A landscape with many valleys, sampled at points; each row gives a point and its height.
From any point a ball rolls to the lowest of the 4 points nearest to it. It stops when none of these is lower. Distance is the straight distance between rows; heights are no part of it.
Gumur: [-10  22 -30  20  26   6  15  -6  -1]  height 32.4
lebom: [  0   9 -23 -12  35   5   9  16   3]  height 7.4
nozir: [  8  -6  -6 -32  25  -3  -7  30   3]  height 22.4
valuf: [  7   4 -31 -29  39   7   2  27   3]  height 12.3
kofad: [-4  5  7  8  3 -2  7  0 -3]  height 45.5
vuv: [ -4  -8   8  16 -46   4  -7 -29  -2]  height 31.8
gib: [-4 -5 28  2 -9  0 -1  3  1]  height 42.0
kezi: [ -4  -2  14  15 -28   2  -3 -16  -3]  height 28.4
lub: [ -2   5  -7  21 -26  -1   0 -26  -4]  height 47.1
neri: [ -4   6   1  21 -22  -1   1 -22  -4]  height 39.1
gonu: [ 0 -1 15 -7 11 -5  4 13  4]  height 41.1
sapi: [ -2  14 -25  25  -4   0   9 -22  -3]  height 54.4
Tunul: [ -1   9 -35 -20  42  13   5  21   4]  height 9.6
sige: [ -8  -6  35   7 -32   4 -10  -6   1]  height 22.3
sopi: [  0  11 -27  29 -16  -1   4 -31  -4]  height 36.5
Defig: [  2   2  -9 -20  26   0   5  20   3]  height 14.3
papul: [-5  6  5  0  8 -5  7  4 -1]  height 55.2
Muzol: [ 0 -1  8 -9 21  0  4 13  2]  height 34.0
fom: [ -5  16 -40  32   2   1   9 -28  -7]  height 47.4
Veb: [  2 -15  35 -19   0  -4  -8  19   3]  height 40.8
pofo: [  0   9   3  18  -5  -2   6 -11  -1]  height 50.6
Sib: [  0   3  -2 -13  21  -2   7  15   4]  height 23.7
tufo: [ 13 -15   7 -39  17  -8 -14  37   3]  height 26.4
Nise: [  7   1 -29  26 -29  -5   2 -43   1]  height 51.2
Zezak: [ -1 -14  41 -15  -7  -2 -10  17   5]  height 41.2
Sena: [ -7 -11  39   1 -24   2  -7   2  -1]  height 27.9
kazi: [ 21 -23  21 -41   2  -8 -21  38   1]  height 26.5
puzuk: [ -8  16 -22  10  28   6  13  -3  -2]  height 26.0
lemuk: [ 11 -20  30 -33   3  -7 -16  31   5]  height 4.7
sebal: [ -4  -6  19  14 -39   3  -7 -20  -1]  height 30.6
guz: [  7 -10  10 -30  17  -8  -5  27   4]  height 32.9
Kub: [  1  -8  -5  22 -40   1  -5 -35  -3]  height 41.5
nasup: [ -9  17 -32   9  36   9  16  -1  -4]  height 31.6
Rog: [  2   3 -14 -17  32   3   6  18   2]  height 10.9
pivim: [  2  -1 -12  24 -34   0  -4 -36   0]  height 56.7
midum: [  0   7 -45 -21  50  19   2  21  -1]  height 3.3
kol: [ -4  -1  21  15 -24   0  -5 -11  -2]  height 27.1
fik: [  5   2 -24 -27  34   4   3  27   3]  height 13.5
Mazi: [  3   5 -20  25 -26  -3   3 -36  -3]  height 59.8
nukaz: [ -8 -11  33  11 -50   6 -14 -17  -1]  height 2.8
sanuf: [-3  5 -4 -8 24 -2  9 14  3]  height 26.9
nozip: [ -4 -11  41  -8 -10  -3  -7  10   2]  height 35.9
Rafin: [ -3  11 -21  -1  30   4  10   8   0]  height 12.6
Gek: [  5  -7  21 -15   8  -5  -3  13   3]  height 45.6
Sabon: [ 11 -10  -3 -34  19  -5  -9  35   3]  height 28.1
timun: [  6  -7   3 -29  20  -7  -6  29   3]  height 28.5
zisu: [ -4  17 -16  13  16   2  12  -5  -4]  height 47.0
luve: [ 15 -24  24 -38   4  -9 -16  33   1]  height 25.8
vib: [ 16 -21  17 -39   7 -12 -16  37   3]  height 4.2
buto: [-3  2 21  2 -3 -2  3  2  2]  height 43.4
dup: [  5 -17  31 -28   3  -7  -9  26   3]  height 29.0
matu: [-3  9  7 10 -2 -1  3 -8 -2]  height 39.9
meze: [ -2 -13   8  16 -52   4 -10 -28   0]  height 30.5
rit: [-11  -9  39  10 -39   9 -13  -8  -1]  height 16.7
vumun: [ -3   8 -37  -9  47  16  13  14   4]  height 7.3
vorob: [ -1   7 -16  28 -19  -3   3 -26  -3]  height 55.3
gupen: [  3  -2   6 -23  17  -1  -1  24   5]  height 34.4
Fena: [  5   3 -42  32 -19  -5   4 -43  -3]  height 7.0
miz: [ -3  14 -34  30  -4  -1   7 -28  -7]  height 51.3
Ral: [ -4  11  -8  22  -5   2   8 -14  -1]  height 68.7
bos: [-3  9 -4  0 19 -1  9  6  2]  height 46.9
bezu: [-4 11 -7 10 11  3 10 -5 -3]  height 68.4
dipun: [ -5  -4  32   9 -24   0  -5  -9  -4]  height 25.4
temen: [  3   9 -32  29 -17  -6   5 -39  -3]  height 8.6
latod: [ -1   4  10  16 -17  -3   1 -13  -5]  height 31.4
luru: [ -2  11 -30  -7  40  11  14  10  -1]  height 3.1
fer: [  6  -4 -13 -28  28  -1   1  28   3]  height 17.0
Gite: [  7 -12  16 -30  11  -4  -7  26   3]  height 37.9
vafa: [ -3   2  18  12 -13  -2  -3  -9  -2]  height 28.8
madub: [ -3  -3   8  20 -38  -1  -7 -25  -1]  height 31.7
dasal: [ -1   6  -6  23 -20  -2   3 -25  -3]  height 47.6
tad: [  3   6 -48  32 -15  -2   6 -40  -5]  height 24.0
todar: [ -4  -9  34 -10  -2  -3  -4  10   5]  height 40.0
zader: [ -5  20 -31  27  10   4  11 -16  -5]  height 40.1
tuves: [-4 -4 30 -8 -4 -4 -2  9  3]  height 40.2
Bubi: [-5  6 11  9 -8  1  3 -7  1]  height 32.8
dida: [  8 -14  22 -31   9  -7  -9  29   3]  height 31.5
gat: [ -2   7 -15  -5  27   3  10  13   0]  height 15.6
logef: [ -7 -16  25  14 -58   9 -14 -24   1]  height 19.6

For each start below, name the point where the ball stops.
papul => nukaz
nozir => luru
miz => Fena
zader => luru
lub => nukaz
gonu => luru
dasal => nukaz
gupen => luru
Mazi => Fena
sebal => nukaz

Call two points neighbours if one is among the 4 nearest of the other. Go from one point of each pair to the other, from neighbour to neighbour, staying as low as possible. Name the highest point that can't be avoided.
Fena / nukaz => fom
luru / nukaz => Veb
vib / luru => Sabon
